Each row is a point on a tangle of strands that fork and nearly touch. The rows are in no order.
Points whose rows are less than 57.4 apart are linked; no others are. Some points are linked to none.
(450): [ 37  -7   1 -42 -26  25  15  10  16  30  26 -26  31 -19  12   2 -23  -5
  -1 -30  -7  27 -10  16  21  42  39  13 -34 -11  -8  -9  17   3 -17 -29
 -29  -1  -2   3 -27   7]
(721): [-31 -15  36 -29  18  -8 -18 -58  30 -49 -53  -1  -1 -17  57  14 -15  13
  49  23  19  -2 -54 -26  20   3  -6  36  39  -6  13 -16 -19 -18 -21  -7
  -6  26 -12  -8  -5  -5]
(292): [ 24  -4 -16   1 -23  25  21  17   9  21  31 -26  24  -8 -10  -5 -15 -15
 -28 -19 -15  22   6  33   6  27  31  -5 -22   2   4 -14  22   0 -10 -10
 -21 -14  -1  -4  -5   1]
(948): [-17 -16  16 -50   3   8  -2 -39  49 -21 -25 -18  27  -8  54  18 -25   7
  55  -4  30  14 -56   0  21  25  25  53   5 -13   0 -24  -9 -25 -30 -37
   3  37 -16 -26 -17  -5]
(806): [ 46   8 -26  35 -32  36 -12  45 -43  22  35  -8   7  14 -66 -12   8 -20
 -27 -18 -15  19  56   7 -29   6  -7 -41 -55   9 -26  41   0  -2   9  14
  -4 -12  23  28   3  11]
(401): [-16  11  31  10  23 -20 -24 -12 -18 -20 -36  33 -35  -4   3  21   4  30
  12  22   2 -15  -4 -34  13 -39 -40 -25  24  14  -5  19 -39  20  -1  25
  12 -14 -13 -11  24  12]
(966): [-44 -22 -53  22  12 -14  24   8  24  35   9  -9   1  30 -21 -26  27 -14
 -66  41 -24 -14  -4  52   3   0  -3  21  29   0  26 -41  51 -24  33  -2
  18 -22   5 -11   1  -7]
(1238): [  6  12 -39  83  -8  -9  -6  63 -48  36  33  36 -47  47 -86 -32  43 -18
 -61   9 -39 -31  59   8 -25 -46 -44 -61 -16  11  12  28  19  21  46  42
  19 -15  38  36   8   7]
(640): [  5 -28 -45 -13 -19   2  40  29  22  42  53 -31  37  12  -1 -20  10 -44
 -57 -16  -8  16 -17  55   7  43  61  46 -26 -17   9 -29  68  -7 -29 -30
  -7 -10   2   8 -12 -17]
(1127): [ -4  -5  19 -39  -3  18  -2 -10  26   9   0  -2  18 -15  33   8 -18  -5
  24  -9  14  14 -29   9  18  23  27  33   4   0  -1 -14   6 -16 -14 -32
  -1  15  -4 -12 -29   5]
(826): [ -3  19  26  -1  19 -16 -24 -10 -17 -20 -35  25 -28 -10  13  23   0  32
  21  16   5 -11  -5 -34  16 -33 -36 -24  22  13  -8  24 -41  17   1  18
   2  -4 -10  -2  21  15]
(824): [-38 -17 -21  79   4 -22   0  35 -33  35  19  22 -45  60 -64 -21  30  10
 -66  37 -45 -31  35  11 -26 -59 -46 -29  30   2  41  -6  29  13  39  39
  17 -20  30   1  10  -6]
(366): [ 17  -4 -41  33 -21  26  14  28  -6  16  29 -14   8   1 -32  -6   5 -11
 -38   4 -17  11  25  23 -17  15  23 -16 -26   2   1 -12  22  -8  -6   8
 -12 -17  16  -5   2  -1]
(134): [-50 -30 -48   8  28 -15  38   8  23  41  13 -24  17  27   9 -27  20 -29
 -63  29  -7   0 -18  56  11  -1  22  48  27 -14  30 -57  59 -44   7 -38
  15 -16   5 -13  -4  -9]
(1045): [-31   5  48  10  31 -25 -18 -29  -5 -38 -53  36 -40  -4  32  23   4  33
  29  21  17 -22 -20 -30  15 -41 -47  -4  47   9  14  -1 -36  19   1  22
  20 -16 -12 -12  18  -2]
(904): [ 14   0 -14  13 -12  27   9  25   1   6  21  -1   2  -8 -14   1 -12   1
 -23  -1 -20  14  12  19  -5   6   9 -13 -16  14   5   4   3  -7  -4   5
 -11 -11   1  -7   8   4]
(1035): [-58 -29 -16  -5  34 -15  24 -12  35  18   5 -26  25   3  32 -19  -2 -29
 -27  13  16  11 -22  24   1  16  15  46  21 -22  31 -49  44 -39  -8 -45
   1  -2 -23 -24  -8 -22]
(581): [  3  31  38  -2  27 -32 -30 -25 -29 -69 -59  17 -25 -23  33  32 -16  54
  63 -14  35 -17  -1 -68  -1 -39 -44 -31  30   2 -13  23 -76  26  11  16
   9  15 -16   5  26  17]
(1126): [-53  -7  30  10  40 -25 -15 -22   2 -29 -37  23 -41  -3   9   7   4  16
 -12  30   7 -25   3 -17  10 -35 -50   0  40   8  26 -18 -20  12  10  33
  25 -25 -18 -21  12 -20]
(687): [-44 -22  30 -20  32 -12  14 -55  29 -23 -21   7   1   4  50 -10 -14  -3
  25  34  19 -14 -39  -5  17   2 -13  40  39 -22  31 -34   8 -30  -2 -16
   2  14 -24 -32  -1 -16]
(862): [-13   5 -36  85  -2 -14  -4  58 -43  37  34  28 -49  60 -81 -28  42 -13
 -68  13 -38 -32  57  10 -20 -54 -54 -55  -2   7  20  16  21  18  47  44
  18 -15  36  25   7  -1]
(1008): [  4  22  29 -22  14 -10 -24 -18  -7 -31 -33   9 -14 -29  42  23  -3  34
  38   1  16   2 -10 -43   4 -18 -22 -16  15   9 -15  27 -41  14 -10   3
 -11  19   2   9  10   7]
(1315): [-27  -5 -27  82   0 -20  -1  46 -39  31  24  25 -48  64 -71 -25  37   2
 -64  24 -37 -33  49   8 -22 -61 -51 -39  15   3  30   7  21  15  41  42
  16 -15  33  13  11  -1]
(285): [ 51  10  34 -59 -18  24  -1 -17  29 -21  -2 -26  32 -46  34  40 -25   7
  72 -50  33  22 -42 -17  12  54  53  33 -45   9 -34   8  -8  -5 -43 -43
 -22  34 -10  -1  -9  -8]
(108): [ -5  21  47  -3  27 -33 -27 -35 -19 -63 -62  12 -23 -24  47  28 -12  56
  63  -3  32 -12 -16 -57   3 -36 -39 -15  44   6  -6  12 -63  20   4  15
  11  14 -13   6  24   5]
(287): [ -1 -10  10 -21  -7  20  11  -2  27  16  16 -10  24 -15  13  -2 -18 -18
  -9 -12  -1  14 -16  21  19  29  30  20   0  -2   7 -19  25 -17  -7 -30
 -11  -8 -10  -7 -21   0]
(72): [-18  24  33  25  27 -36 -37 -17 -37 -40 -60  41 -44  18 -11  24   1  32
  46  14  10 -33   8 -46  -4 -64 -47 -48  43  15  -4  25 -71  32  21  27
  21  -6 -25  -6  27  28]
(460): [ 21 -20   2 -67 -28  13  15  -8  33  38  19 -38  52 -22  27   5 -22 -13
  14 -30  18  29 -36  12  33  62  47  52 -34 -22 -20 -28  22 -29 -29 -48
 -16  13 -13  -5 -24   0]
(130): [-32   0  43  -7  27 -15  -5 -44  17 -26 -30  19 -17 -10  38   3  -4   8
  18  30  14  -9 -20 -13  25  -9 -28  15  37  -2  19 -21  -7  -8  -1  10
   5   0  -5 -14   4 -10]
(1207): [ 26   5 -14  68 -14  -7 -16  42 -51   8  19  21 -17  28 -63 -33  10  -4
 -15   7 -22 -14  65  -8 -27 -29 -26 -39 -20  21  -8  41 -20  20  23  41
  19  -5  22  35   9  13]
(435): [ 32 -22  -3 -61 -37  15  26   3  31  50  39 -43  64 -13  22  -5 -20 -18
   5 -27  13  32 -33  22  30  66  56  51 -37 -16 -15 -22  35 -27 -29 -48
 -10   3 -10   2 -17  -7]
(766): [-52 -12  10  -2  31 -24  13 -14  20 -12   3  -2  -6  -1  31 -14  -5 -12
 -16  35  17 -13 -11  10   1 -12 -24  34  38  -1  32 -33  14 -21  15   7
  16  -2 -14 -22   1 -21]
(393): [-25   3  10  -4  19   0  16  -7  17  -6  10   7  -8 -12  19  -6 -10  -9
 -14  19   3 -10  -1  10   2  -6 -10  18  24  11  19 -15  11 -11   7   7
  15  -7 -12 -15   3 -13]
(880): [ 35  -2 -52  37 -45  28  31  49 -21  49  53 -27  10  20 -54  -9  29 -22
 -56   1 -19   5  30  32 -21  17  43 -11 -47  -7 -14  -1  39  -8  -8   2
  -3 -13  34   2 -17   1]
(959): [-20 -11 -51   2  -2   1  28  13  18  22  17 -18  14   6  -6 -19  14 -23
 -51   5 -15  -4   5  43  -8  17  24  19  10  -6  17 -40  40 -17   6  -8
  -3 -19   5  -4  -4 -12]
(947): [ 26  28  29 -24  10   6 -26 -18  -5 -43 -22   3  -7 -46  39  29 -14  30
  55 -23  18   8  -3 -55   1   1   5 -16  -2   0 -26  46 -41  11 -22 -11
 -18  32  -8  18  12   8]
(1210): [-45 -21 -13  64  15 -31  -3  15 -26  23  -6  14 -40  47 -55 -19  29  20
 -45  43 -36 -48  27   6 -27 -71 -42 -27  49  13  45 -20  18   9  32  39
  22 -24  19  -6  14  -8]
(655): [ 22 -17   2 -75 -26  15   7 -13  35  26  12 -31  48 -32  33  16 -18 -13
  28 -40  24  33 -41   2  26  65  43  54 -42 -19 -28 -24  15 -27 -35 -42
 -20  27 -11  -8 -23  -4]
(772): [-59 -29  13 -10  36 -15  24 -26  30  -8   2  -5  11   4  46 -16 -14 -13
  -4  27  22   3 -32  12   2   6  -5  41  33 -16  37 -33  27 -35   2 -27
   8  10 -26 -31  -6 -24]
(1219): [ 61   1  -9 -30 -35  31  22  22   1  24  37 -29  25 -14  -5   0 -21  -2
  -5 -32 -13  31   6  17  13  35  39 -14 -60 -16 -17   7  16  10 -18 -21
 -37   0   5   5 -19  11]
(279): [-27   7  39   8  30 -21 -14 -23  -8 -25 -41  35 -37  -7  17  21   3  26
  12  23  11 -19 -10 -26  18 -33 -43 -10  36  12  11   2 -31  18   1  25
  16 -15 -12 -14  18  -3]
(825): [ 52  14 -19  45 -26  21 -20  44 -49  18  33  16   2  18 -67 -21   8 -15
 -20 -27 -19  10  64  -4 -35 -15 -17 -49 -44  22 -27  61 -16  17  24  33
  11  -9  22  36   3  15]
(1270): [-39 -20 -52  24   8 -10  18  10  21  31   8  -7  -3  24 -26 -20  27  -5
 -63  36 -27 -17   3  42 -10   2  -6  10  24   3  23 -37  44 -16  34   7
  12 -25  11  -9   0  -6]
(1115): [-31  15  36  35  39 -34 -25 -24 -24 -42 -61  46 -53  14  -1  24   3  34
  38  20  11 -35   6 -42   2 -64 -49 -38  53  12   3  12 -63  32  13  30
  29 -14 -25 -14  27  16]
(346): [ 51  33   3  32 -21  -1 -23  11 -51   6   9  39 -10  16 -63 -12   4  -1
  15 -27 -23   0  72 -24 -24 -18 -34 -61 -31   9 -36  73 -45  40  34  51
   5   1  11  33  12  24]
(1063): [ 15 -24 -34 -13 -27   5  36  26  26  44  59 -39  46  10   2 -18   2 -40
 -45 -19  -5  23 -18  50   9  51  63  41 -29 -11   1 -21  66  -4 -35 -29
  -9  -6  -2   8 -11 -12]
(1095): [-36 -22  24 -33  21  -4   0 -60  37 -26 -36  -3   9  -6  62   0 -19   5
  45  31  21  -8 -54 -11  24  13   7  48  30 -19  15 -31  -4 -26 -22 -23
   1  28 -21 -25  -9  -8]
(337): [ 25  -8  14 -68 -23  19   0  -9  33   8   5 -25  33 -41  35  27 -17  -6
  39 -45  24  28 -43  -4  15  57  42  48 -42  -9 -28 -11   6 -16 -36 -41
 -21  27  -8  -4 -26  -5]
(230): [ 67  39  -2  35 -23   7 -19  15 -49  11  19  36  -9  11 -66 -17   7  -5
  12 -34 -21   2  75 -25 -31 -18 -24 -66 -44  12 -41  78 -38  40  34  48
   7  -4  15  34   7  23]
(653): [ 40   7 -25  51 -26  25 -20  48 -50  23  35   6  -1  18 -66 -23  14 -16
 -28 -16 -21   9  61   0 -33  -9 -15 -43 -47  22 -23  47  -4   6  19  25
   8 -11  26  38  -1  16]
(132): [ 11  15  28 -36  10   9 -22 -32  21 -27 -24 -13   1 -37  42  22 -16  19
  53 -17  14  13 -10 -29   0   9  11   4   0   2 -21  12 -26   3 -23 -20
 -15  33   0   7  -6  -6]
(1034): [-32  11  51  16  33 -29 -18 -37  -3 -49 -66  36 -44  -2  36  26   2  42
  44  21  21 -27 -23 -33  13 -47 -46  -6  58   5  15  -2 -45  21  10  21
  25 -14 -12  -6  21  -1]
(695): [-60  -9  34  15  44 -30 -17 -23   0 -39 -47  30 -49   4  13   9   8  22
  -5  26   8 -25   1 -19   6 -48 -58  -2  49   5  32 -16 -30  17  15  34
  31 -26 -19 -23  13 -17]
(383): [-51 -28 -52  16  24 -17  35   3  24  38   9 -16   9  31  -8 -27  23 -26
 -70  40 -15 -12 -12  60  11  -2   9  39  34  -7  29 -53  55 -39  27 -21
  20 -23   4 -13   2  -8]
(1196): [ 31   8 -34  69 -24  12 -19  52 -47  25  31  13 -13  23 -72 -32  23 -15
 -40  -2 -23  -5  59   2 -28 -18 -14 -41 -38  23 -10  40   7  10  25  25
   8 -13  31  43   1  19]
(1168): [ -7  30  28  22  17 -36 -44  -8 -47 -40 -56  44 -41  21 -24  20  -1  26
  47   9   4 -37  15 -49  -9 -65 -48 -50  38  14 -13  31 -74  34  29  32
  16  -4 -22   2  29  34]
(1278): [ 15  -4 -26  26 -18  29  10  26  -6   8  22  -6   4  -2 -25  -3  -6  -2
 -27   0 -19  18  23  16 -13   9  14 -17 -23   9   2   1  11  -4  -6   7
 -14 -14   6  -4   6   1]
(3): [-23  -5  44 -30  15 -11 -27 -51  20 -53 -54   0  -7 -24  59  17 -11  24
  51  15  20   5 -47 -37  12  -3 -14  24  41   4   4  -4 -27  -7 -15   0
  -5  26  -6   1   0  -7]
(623): [-50 -24 -33  -4  30 -17  24  -3  30  27  10 -32  24   9  24 -23   7 -33
 -39  10  10   7 -15  36   2  10  22  49  21 -20  27 -53  47 -40  -5 -47
   4  -8 -15 -15  -8 -18]
(847): [-12   6  45 -22  17 -13 -26 -40   6 -50 -46   2 -10 -27  57  21  -9  34
  50   6  23   8 -34 -41   4 -10 -19   9  36   6  -5   8 -33   6 -14   3
  -1  25  -3   6   3  -7]
(964): [  1 -12  14 -67 -11  13  -2 -21  45 -14 -13 -23  34 -19  48  27 -21   2
  51 -32  36  24 -56   2  17  42  36  57 -23 -12 -18 -19  -2 -23 -39 -44
 -10  38 -13 -20 -20 -11]
(1109): [  3  10  28 -38   9   7 -18 -34  26 -21 -29 -12   2 -25  47  14 -12  17
  52  -5  14  11 -19 -19   8  11  10  13   9   2 -18   2 -23  -3 -20 -18
 -10  31   4  -1 -12  -8]
(986): [-39  -2  27   2  34 -22  -4 -27  10 -20 -18  13 -27  -9  16   1  -1   8
 -10  31  11 -19   3 -10  13 -26 -41   7  35   6  23 -26 -12   4   9  29
  18 -16 -14 -21  12 -20]
(374): [ 28   2  -5  -7 -15  35   8  24  -3   7  19   0  10  -7  -7   4 -16   4
 -10 -14 -17  24   7  18   3   6  14 -18 -25   6  -1  12   0  -1  -4  -9
 -18  -5   0  -6   3  12]
(937): [ 52  -7  -4 -42 -32  26  23  13  15  35  36 -34  33 -18   6  -1 -22  -6
  -1 -35  -9  29  -4  15  18  46  44   3 -52 -13 -16  -6  19   6 -19 -24
 -33  -1   1   6 -23  10]
(1322): [  9  -5 -26   8 -14  15  22  11  15  17  26 -23  20  -8  -8  -6 -10 -22
 -32 -12 -14  11   4  35   1  24  36   2 -10   1  10 -25  31  -6 -10  -8
 -15 -17  -4   0  -5  -4]
(634): [ 56   5  -8 -24 -35  35  15  29  -8  16  31 -21  21  -8 -16   3 -14  -4
 -10 -27 -12  30  15  17   7  28  30 -27 -61 -17 -16  10  12   8 -15 -18
 -34   3   9   6 -11  14]
(481): [-65 -32  -3  -7  35 -11  21 -15  32   6   2 -17  17   1  39 -15 -11 -23
 -20  18  19  14 -29  19   1  14   5  46  26 -21  34 -39  39 -40  -6 -44
   0   4 -29 -27 -11 -25]
(801): [ 25  17 -39  84 -13  -5 -13  62 -52  35  30  34 -33  30 -89 -38  36 -20
 -48   0 -33 -30  55   7 -23 -37 -32 -63 -23  23   0  43  10  24  41  41
  18 -18  40  45   6  16]
(907): [-19  14  50   9  27 -32 -23 -33 -11 -55 -70  21 -31 -12  46  26  -6  52
  55   9  27 -19 -24 -40  11 -41 -40 -10  55   8   4   0 -56  21   4  19
  16   0 -11   1  19   3]
(161): [ 10   5  34 -61   2  13  -9 -41  49 -41 -22 -26  21 -31  44  30 -25  10
  72 -30  33  16 -36 -16  12  38  29  32 -15  -3 -16  -6 -20 -10 -35 -38
 -13  40 -12 -10  -6 -18]
(190): [ 16  -7   6 -25 -16  22  12   3  22  24  19 -20  29 -16  11   0 -21 -11
  -7 -23  -5  21 -14  23  22  34  36  15 -13  -4   1 -15  21  -8 -10 -28
 -20 -10  -6  -1 -23   4]
(624): [ 69  27  -8  37 -29  19 -18  29 -51  17  29  29  -2  13 -66 -17   5 -14
   0 -34 -20   5  73 -13 -34 -18 -19 -56 -48  19 -34  75 -27  28  33  40
  11  -6  17  36   5  18]
(236): [-14 -13  20 -45  -2  14  -1 -23  36  -3 -11  -9  26 -11  43  11 -19  -2
  39  -6  25  18 -44   6  19  28  30  44   2 -13  -2 -20   0 -24 -23 -38
   4  28 -10 -21 -27  -1]
(1281): [-49 -14  23  -6  37 -24   9 -31  20 -22  -7   1  -8   2  37 -14  -7  -7
  -3  36  17 -14 -17   4   9 -14 -32  32  43  -8  33 -37   8 -23  11   8
  14  -2 -19 -29   7 -22]
(1271): [ 34  36  19  22 -21 -18 -35   4 -61 -25 -15  51 -24  16 -56   6   8  14
  37 -19 -22 -18  38 -40 -27 -28 -42 -59  -6   8 -28  75 -60  58  34  59
  -2  -3   4  30  16  30]
(189): [ 36 -19  -8 -47 -39  17  36  17  30  50  53 -43  63  -3  13 -10 -21 -19
  -9 -27   5  33 -26  32  22  64  60  41 -41 -10 -11 -14  47 -11 -26 -40
 -16  -6  -7  14 -18  -5]
(297): [ 30  15  38 -52   2  19 -11 -38  39 -36 -22 -22  18 -42  36  35 -23  15
  75 -38  30  16 -27 -27   8  40  36  15 -21   2 -26  10 -26   1 -37 -38
 -16  40 -11  -1  -7 -17]
(1068): [ 17  38  24  10  -7 -29 -46  -6 -61 -44 -41  46 -32  19 -41  17   2  20
  57  -8  -8 -36  24 -51 -23 -48 -47 -56  22  15 -20  50 -73  48  39  48
   7  -1 -14  21  24  36]
(1013): [  7  24  20 -10  10 -21 -28  -3 -27 -30 -37  25 -21 -10  13  24  -1  37
  32   7   8 -13  -6 -46   2 -35 -37 -29  14  10 -17  39 -51  19   3  17
  -2   5  -9   8  26  21]
(327): [-37 -21  28 -25  26  -6   8 -55  32 -22 -26   5   5  -3  53  -8 -16  -1
  34  32  20 -10 -45  -5  20   8  -2  41  33 -20  21 -31   4 -25 -12 -17
   3  19 -16 -27  -7  -8]
(729): [-13   4  35 -24  14  -1 -10 -42  26 -19 -25   1  -1 -13  48   1 -12  10
  37  18  17   4 -25 -11  20   3  -2  20  26  -1   1 -12 -10 -10 -15  -8
  -2  22   3 -11 -11  -2]
(193): [-42  -2  35  -1  36 -20  -3 -38  14 -26 -25  17 -25  -8  29   0  -2   7
   2  29  12 -16 -10 -12  19 -18 -41  12  38  -1  23 -25  -6  -4   5  21
  12  -9 -12 -21  10 -19]
(32): [ 20  31   8 -16  -1 -11 -31   3 -31 -31 -28  27 -17 -15   7  19   1  27
  40  -3   0 -13   5 -48  -2 -21 -26 -37  -3   4 -25  51 -51  19   4  15
  -8  11  -9  18  31  24]
(985): [ 27  36   6 -21  -1  -5 -32   1 -25 -40 -24  21 -11 -27  16  24  -9  22
  45 -13   4  -8   5 -53  -4 -15 -13 -34  -7   2 -30  56 -51  17  -6  11
 -10  20  -6  24  28  24]
(1020): [-47 -14  32 -13  35 -19  11 -47  25 -27 -17   8  -7   2  44 -12  -9  -3
  14  34  16 -12 -27  -3  16  -6 -27  33  45 -14  35 -37   5 -23   5   0
   5   5 -20 -31   4 -19]
(411): [-17   2  39 -16  21  -8  -6 -43  22 -18 -24  12 -10 -12  41  -1  -7   8
  24  28  11  -4 -20 -10  24  -2 -16  13  33   1  10 -18  -8  -9  -5   3
   0  10   0 -12  -2  -4]
(1321): [-41 -20 -21  67   5 -21   1  24 -22  32  12  16 -38  51 -57 -19  30  17
 -61  39 -43 -35  26  14 -28 -51 -39 -20  36   7  42 -14  33   8  35  36
  17 -21  21  -5   9  -7]
(16): [ 43   6 -37  29 -39  33   8  43 -24  31  44 -33  20  11 -51  -8   9 -18
 -35  -9 -13  19  39  23 -18  14  22 -28 -52   0 -21   8  15  -7 -10   3
 -15 -11  21   6  -2   6]
(128): [ 31  42  23  19 -15 -25 -41  -1 -66 -40 -29  49 -29  16 -49  13   4  17
  56 -18 -17 -33  34 -49 -30 -39 -43 -60  12  16 -22  65 -67  58  38  59
   2  -3  -2  28  19  35]
(518): [ -5   7  29 -33  10   7 -13 -35  27 -13 -22  -7   2 -19  44   6 -11  16
  43   5  13   9 -19 -11  13   5   5  16  17   3  -6  -8 -16  -6 -14 -15
  -6  25   8  -3 -13  -1]
(1039): [-44 -30 -44  -4  25 -14  34   8  24  38  18 -34  23  21  16 -25  16 -33
 -51  13   2   3 -18  50   4   7  30  54  20 -16  28 -57  54 -38  -4 -46
   8 -11  -1 -12  -9 -13]
(523): [-58  -6  36  23  47 -29 -14 -19 -12 -41 -52  42 -60   9   8  14   8  27
   4  24   7 -28   6 -26   0 -57 -54 -15  52  10  27  -8 -41  26  15  36
  38 -25 -24 -24  16 -11]
(658): [ 20 -10 -59  29 -36  24  39  44 -15  54  51 -21  11  25 -46 -11  34 -23
 -65   5 -22   3  22  41 -19  21  45  -8 -38 -10  -5  -7  49  -8   1   3
   0 -17  34  -5 -18  -6]
(1083): [ 10 -18 -58  17 -32  18  46  42  -8  57  50 -17  19  22 -38 -13  36 -28
 -75   4 -23   4  10  53 -13  27  48   3 -32 -14   0 -14  57  -5   2   0
   0 -14  34  -9 -20 -16]
(828): [ -3 -12 -53  31 -11  10  21  22   3  28  16  -6  -2  15 -34 -19  23  -2
 -52  17 -23  -7  25  27 -25  13  12  -7 -12  -1  12 -25  35  -7  19  11
  -4 -24  19  -5  -3  -7]
(837): [ 35   3  24 -68 -25  23   2 -14  32 -10   5 -26  32 -44  32  38 -20  -2
  58 -52  29  23 -45 -11  15  59  49  44 -47   1 -31   1   1 -11 -43 -44
 -25  31  -9  -5 -17  -8]
(237): [-12 -35 -57 -18 -11  -2  41  27  17  44  49 -33  33  24  -1 -22  21 -41
 -66  -9 -13  13 -20  59   7  33  53  48 -16 -23  15 -37  71 -12 -18 -34
  -3 -10   8   3 -11 -20]
(984): [  9  -9 -54  32 -20  14  27  30  -6  29  27 -14   5  15 -37 -14  21 -12
 -50  12 -20  -1  25  33 -23  17  26 -11 -22  -2   7 -21  33  -7   4   9
  -4 -20  25  -5  -5  -5]
(597): [ 48   9 -29  26 -39  38  -2  44 -35  29  44 -26  17  11 -62  -6   7 -23
 -28 -18 -11  21  48  18 -20  11  11 -36 -59  -1 -26  23   9  -7  -3   5
 -14 -10  20  19   0   8]
(692): [ 87  16 -10 -28 -49  41   6  36 -24  16  38 -14  22 -20 -31   0 -14 -18
   8 -35 -10  33  22  10  10  37  38 -34 -91 -24 -44  33   7  13 -32 -14
 -29  21  16  21 -10  29]
(575): [  1 -28 -61   4 -25  12  47  37   4  57  49 -18  25  25 -28 -16  35 -36
 -84   3 -21   9  -3  62  -5  33  46  11 -26 -18   6 -21  63  -4   1  -7
  -1 -14  29  -5 -21 -21]
(340): [ 85  30 -18  31 -37  34 -14  38 -55  20  41  26   6   2 -74 -13   4 -26
  -7 -47 -25  10  70 -17 -35 -12  -8 -62 -62  18 -40  86 -20  32  27  36
   6 -17  23  40   1  23]
(898): [-39 -12 -48   3  14  -9  23   9  25  19  14 -21  10   6   6 -22  14 -25
 -51  13  -6  -4  -3  40  -4  10   8  30  22  -6  23 -44  41 -26  14 -18
   2 -15  -2  -5  -6  -9]
(377): [-32 -17  24 -35  20  -3 -12 -62  41 -40 -47 -10  10 -14  57  10 -21  10
  53  23  19  -1 -56 -17  22  12   4  45  31 -13   9 -23 -17 -20 -27 -20
  -5  31 -17 -18  -8  -7]
(1137): [ 42   5 -45  36 -43  32  18  46 -23  41  50 -35  18  15 -53  -7  18 -21
 -45  -5 -15  12  34  30 -19  14  34 -19 -50  -1 -19   1  25  -9 -11   3
  -9 -12  26   5 -10   5]
(1031): [ 42  13  35 -51  -8  24  -7 -24  29 -25  -9 -23  19 -43  34  38 -21  11
  74 -42  28  15 -24 -23  10  42  44  22 -33   8 -31  11 -18   2 -35 -40
 -16  35  -9   0  -7  -9]
(1057): [-51 -12 -13   1  23 -17  14   2  22  -6  10  -4   0  -6  20 -15  -1 -18
 -33  27   9  -9 -12  22  -5  -4 -14  32  32   1  29 -28  24 -25   9  -6
  11  -8 -12 -15  -4 -17]
(382): [ 11  -1  23 -65  -7  14  -2 -27  46 -25 -15 -26  29 -25  45  30 -23   6
  63 -37  38  20 -49  -5  11  41  34  49 -21  -7 -20 -11 -10 -17 -34 -40
  -9  38 -12 -16 -16 -14]
(921): [ 30 -19 -20 -24 -36  13  38  23  30  49  60 -42  58   6   3 -15 -14 -28
 -26 -26   0  34 -20  41  14  58  62  34 -40  -4  -4 -10  59  -5 -33 -37
 -16  -6  -4  12 -15  -7]
(646): [-49 -11 -26   2  19 -10  16   5  29  10  11 -13   7  -7  16 -17   2 -26
 -39  17   3   0  -9  27  -4   7   0  33  25  -4  26 -35  32 -27   6 -16
   0 -13 -12 -10  -8 -15]
(441): [ 39  33  12  32 -19 -12 -31   4 -54 -10  -2  47 -19  18 -60  -3   7   5
  22 -23 -25  -5  53 -35 -23 -24 -44 -60 -17   8 -32  75 -52  52  37  60
  -3  -1   6  32  13  27]
(403): [ 19  10 -34  79 -16   0 -13  57 -49  27  26  27 -25  30 -79 -36  30 -13
 -46   6 -28 -19  57   2 -25 -28 -25 -50 -28  20  -3  37  12  15  32  31
  13 -15  36  42   2  16]
(273): [ 38   2 -12  -7 -26  32  13  25  -2  15  29 -18  22  -6 -14   2 -16  -4
 -18 -19 -16  28  12  25   4  20  23 -22 -39  -2  -6   2  13   2  -9 -12
 -28  -7   4  -3  -6   6]
(851): [ 16  22  34 -31  13   6 -24 -28  10 -40 -25  -5  -4 -42  46  28 -18  25
  56 -22  20  14  -9 -47  -2   8   7  -9   2   1 -23  32 -36   9 -24 -17
 -18  35  -4   9   4   0]
(1014): [-23 -16 -55  30  -2  -3  20  18  10  35  16  -6  -5  27 -34 -23  28   1
 -60  28 -30 -12  18  36 -21   6  -1  -1   7   4  19 -31  44  -9  31  12
   7 -25  17  -9  -2  -8]
(177): [ 25  38  19 -18   4  -2 -29  -8 -20 -45 -20  14  -9 -39  30  26 -14  25
  52 -20  16  -2   3 -59   0 -12  -4 -30  -4   2 -27  55 -48  15 -13   1
 -12  29  -9  21  24  20]
(1077): [  1  -9 -42  12 -14  11  28  16  13  21  27 -22  18   0 -10 -15   6 -25
 -42  -6 -14   3   5  39  -6  23  34   9  -7  -2  10 -33  35  -9  -5  -4
 -10 -19   4  -2  -5  -9]
(465): [ -7 -30 -59  -9 -12   6  46  32  10  43  42 -23  29  27 -13 -22  29 -38
 -74  -3 -15   7  -7  64  -2  29  48  27 -14 -16  11 -32  65  -8  -3 -18
   1 -13  16  -1 -13 -19]
(400): [-15  -8  22 -27   2  15   7 -10  28   6   5  -1  17 -14  27   1 -18 -16
   9  -3  13  12 -26  12  21  24  23  28   8  -3  10 -16  18 -23 -10 -30
   0   5 -10 -16 -23   0]
(478): [ -1  16  40 -22  16  -9 -24 -28  -7 -46 -39   8 -13 -33  52  24  -9  41
  48  -3  22   5 -20 -47  -1 -16 -20  -6  26   7 -13  24 -38  13 -13   3
  -5  24   0   8   9   1]
(888): [  4  33  26  17   8 -31 -46  -5 -54 -41 -44  42 -35  20 -33  18   3  24
  51   0  -3 -32  17 -47 -15 -55 -46 -54  31  14 -18  41 -71  40  32  40
  13  -2 -17  10  29  34]
(1205): [-38   6  39  29  41 -29 -21 -23 -18 -39 -55  45 -55  11   6  23   6  32
  22  23   9 -30   1 -33   0 -58 -47 -25  51  13  14   5 -49  29   9  32
  32 -20 -24 -21  24   3]

A fork is a point with three links, a tip a point with one. Leave the first point through the second and follow the links. Name the first fork or tip that comes.
(1281) / (766): (273)
(1270) / (966): (772)
(72) / (1168): (624)
(273) / (634): (948)
(824) / (1315): (653)

A fork is a point with three links. Follow the links from the first point to the second and name the forks in between, in order.
(340) / (1238): (624) > (653)
(292) / (1014): (273)
(441) / (825): (624)
(16) / (403): (653)
